The views of a scene show one set of named points, each view turned or mirrored, shifted and resized as a whole, with a little noise and some points left out.

Scene 1
View 1
Vadot: [ -9   3  -8  16 -16  18  -4   2  12  33 -10   5  17  18  -1  -1  17  37
  -5  15 -38   6  24 -13  -6 -15]
Marot: [ 19  -4 -18  41 -30  27  10  23  15  17 -19  13  24  36 -10  -5  27  11
 -43   9 -18   6  22 -35   2 -12]
dobuv: [-39  -5  -8  -6  14  -7 -11   0   9  32   2   4 -19 -16   9   8   5  35
  41  -3 -22   0  24   0 -16 -31]
rogom: [  2 -17 -20  22  34  38 -23  23 -42  32  29  19   3  -3  -5  15  16  15
  -9  10  22  13  71 -19  -1 -19]
tok: [-17 -16 -20  18   7 -10   1  26   9  10  -4  17 -24  -3   5  12  19   2
   8 -15  10   0  25 -33  -4 -32]
befu: [-18   4   0   5 -18  16  -4  -5  20  39 -17   2  16  18   0  -3  12  46
   7  14 -46   5  16  -3  -8 -15]
tado: [  2 -11  -3  20 -30  -8  17  28  20  -5 -35  24  18  39  -9  11  27  30
 -16  -1   1  -3   5 -26  12 -18]
bebiv: [  4 -24  -9  21   8  -7   5  40 -12 -10 -10  33   6  23  -7  24  27  20
 -12  -6  47  -4  31 -30  19 -26]
vabu: [-10 -14 -15  17  13   1  -5  24  -2  14   3  19 -12  -3   0  16  19  16
   2  -7  12   3  34 -23  -1 -28]
bosaf: [-45   6  -3 -15   8  16 -24 -21   9  57   7 -10  -5 -12   7  -1   1  56
  43  14 -51   6  30  19 -20 -20]
Kino: [-22   7   3   2 -22  11  -5  -5  21  39 -17   3  21  21  -2  -2  12  55
   9  18 -49   2  15   3  -7 -14]
rabi: [-29   2 -11  11 -15 -16   5   8  40  23 -19   5 -17  -2   6   0  13  16
  18 -12 -35  -2   0 -17 -15 -30]
View 2
dobuv: [-10  25 -16  11  27   8  11  11   3  31  11  -7  -4 -31  26   3   5   1
  -3 -14  29   9  16  13 -23   0]
Vadot: [ -4  -9   1  11  23  -9  28  12   8   8 -26  -8  -1  -7  26 -21  20  17
  -2 -23  30  -3  17   4  11  34]
bebiv: [-32 -15 -24  -3 -17 -18  24 -31  15   9 -16  -8  -5  33 -14 -17  33  16
  21   7  19  46  -1  20  -2   1]
rogom: [-20 -31 -21  15 -15  45  10  14  32 -14  12  -1   2  23  12  -3  28  20
 -13  -2  20  45   9 -11   7  -3]
rabi: [-14  32 -21   7  24 -18  22  -5  -2  52 -29 -13  -4 -39   9  -4  15  16
   3 -19  33   1  16  13 -15  34]
Kino: [  3   2  12  13  43 -22  28  16   1  10 -23  -8  -3 -18  38 -21  11  10
   0 -27  34 -19  18  12   4  29]
tok: [-28  13 -35   6  -6   3  16 -15   7  35 -14 -10  -8  -9  -9   3  26  19
   5  -4  25  35   8   7 -13  15]
tado: [-21  -6  -7   0   6 -47  36 -28   5  18 -45 -12  -7  14  -6 -28  30  22
  22  -9  27  12   0  24   3  28]
Marot: [-16 -26  -9   6  -5 -19  39  -4  17   4 -56  -9  -6  15  -4 -29  38  39
   2 -15  25  10   5  -4  28  56]
bosaf: [  6  23   1  18  49  22   5  38   3  20  24  -6  -1 -46  56   5  -5  -9
 -16 -27  34  -9  27   8 -19  -6]
View 3
rabi: [  8  -4  48   5   6   6 -15   9   3  24   7   3   9 -15 -19   6 -15 -12
   6  -2 -10 -16  -6   1   6 -13]
tado: [ 19  -1  21  -9   8 -15 -19   1   3  13 -17 -31  17  -4 -13   8 -14  -6
  44  15  15 -16 -20  -3   1  -1]
tok: [  9  11  17   3   9   1   1  10   6  18  -3   8  -1  -6 -21  13 -17  -3
  26   7  -8  -4 -18  17  32   4]
bebiv: [ 12  12  -6  -1  21 -22   1   2   7   7 -21 -18   3   0 -18  19 -20   4
  52  16   6   0 -28  15  25  12]
bosaf: [-14 -22  37   8  33 -22   4  18  -1  10  15  20  -4 -17  -3  13   2 -15
 -31 -23 -23   9   8   2 -13 -16]
dobuv: [ -2  -4  32  12  26 -13   2  11   5  15  11  18  -3 -15 -17  18 -13  -8
  -5 -11 -26   2  -1  11   8  -9]
Kino: [ -1 -24  35  -6  20 -24 -11  12  -3   9  -3 -12   9 -10   0   4   4 -18
  -5 -11   6  -4   0  -7 -21 -15]
befu: [ -1 -21  34  -4  15 -18  -9  13  -3  10  -2  -9   8 -11   0   2   5 -18
  -5  -9   3  -3  -3  -7 -15 -12]
vabu: [  3   8   7   0  15  -8   4  13   6  13  -7   4  -4  -2 -15  12 -10  -3
  22   4  -4   3 -18  19  28   6]
rogom: [ -8   6 -25  -2  23 -24  24  21   3  -2 -15  11 -15   2  -1  11  10  -5
  10  -1   3  24 -18  25  34  18]
View 4
Marot: [ 12 -22 -15   1  15  -7  17 -17   0  -5  -8  12   8  -7 -15  23  -7 -13
 -16 -17  23  38  -2 -10  30   5]
dobuv: [-19  36   2   9  -6  -9 -27   1   9   8 -18 -10 -22   1   5   7  -3  22
  -2  -4   9   6   4  11  -7  11]
Vadot: [  2   7 -10  -4   6  -7   1 -10 -10  -1 -20   3 -10  -2   8  12   1   1
 -16 -17  17  18   2   4  15   7]
tok: [-11  11   4  22   2  -7 -15  -7  29   7  -3  -1  -1  -7 -25  17 -16  19
   4   1  13  30   2  -3   5  12]
befu: [  3  21  -3  -7   4 -10  -4  -9 -20   3 -26   4 -13  -3  15  17   6   0
 -12 -20  18   6   1   6  15   9]
tado: [ 18   6   5   6  14   7  16 -19   7   3 -11  10   6 -18 -23  42   1   1
   4  -2  34  26   6  -1  20   8]
rogom: [-26 -23 -25  13   5   6  -6   5  30  -7  -6 -12 -13   5   0 -10 -14  20
 -17  -5  12  55  16  23  -7  -5]
Kino: [  4  22  -3 -11   4  -4  -4  -8 -23   2 -28   4 -14  -3  18  20  11   0
 -11 -19  18   4   3   6  14   6]
vabu: [-12   2  -3  17   3  -1  -9  -3  26   4  -6  -4  -6  -4 -18  12 -13  18
  -2   0  14  34   5   6   1   6]
bebiv: [  0  -8   0  18  13  17  11  -8  33   0   0  -4   2 -16 -32  30  -8  16
   5   8  30  48  17  13   3   2]
rabi: [ -2  35   9  10  -3 -20 -20 -14   3   9 -15   5  -4  -6 -11  22  -7   9
   1  -8  11   3  -7 -12  15  19]
View 5
Kino: [-22   0 -19 -30   9 -10 -19  12  -5   0 -16  -4  44  17  -6 -11   6 -22
   1  16  -3  18   4  -2  -5  17]
Marot: [-18 -12  -3  -2  13 -26 -22  14 -17 -43 -40  20   0  -9   8  10 -19   3
  -5  23  13  35  38 -14  -2 -14]
dobuv: [  4  10 -27 -17 -13  32 -17 -22 -18  17   8 -13  29  23   9  -5 -10  -4
  -4  21  -3  -2 -13  -5  19  13]
bebiv: [ -4 -22 -20   6  -6  20 -46   1 -12  -9 -14  15 -25 -26   4  45  -8  38
  -1  22  -4   9  26  -8  16 -19]
bosaf: [  0  17 -27 -42  -2  23 -11 -14  -4   6  11 -12  47  36   1 -29   6 -28
  -1  15  -2   3 -29   0  11  28]
rogom: [ 17  -2 -11 -36  -4  39 -32 -20  -1 -55   6  28 -39  -7   9  -3  -3  19
  -1  13  10  -2  -8  -5  25  -4]
Vadot: [-15   2 -18 -23   8  -6 -18   6 -12  -7 -17  -2  36  14   0  -8  -5 -19
  -3  20   3  19   4  -5   2  10]
tok: [  8  -1 -17   8 -18  24 -20 -19 -28   0  -9  -1  -1   0  20  20 -24  19
 -10  27   3   5  16 -12  24  -7]
vabu: [  7  -2 -17  -5  -9  24 -25 -18 -20 -10  -6   7  -7  -2  12  15 -17  18
  -7  23   3   5   9 -10  22  -6]
rabi: [ -6   8 -18   8 -11   0 -10 -12 -31  22 -16 -17  45  18  14   5 -24  -6
 -10  30   3  16  14 -12  13   6]
befu: [-23   3 -19 -31  11 -14 -16  13  -9  -2 -20  -6  53  21  -6 -17   6 -29
  -2  14   1  22   1  -2  -5  18]

In a view up to two points have been moved. Name them for each view, in the order of its rows, or write -.
view 1 -> -
view 2 -> bosaf
view 3 -> -
view 4 -> -
view 5 -> Vadot, befu
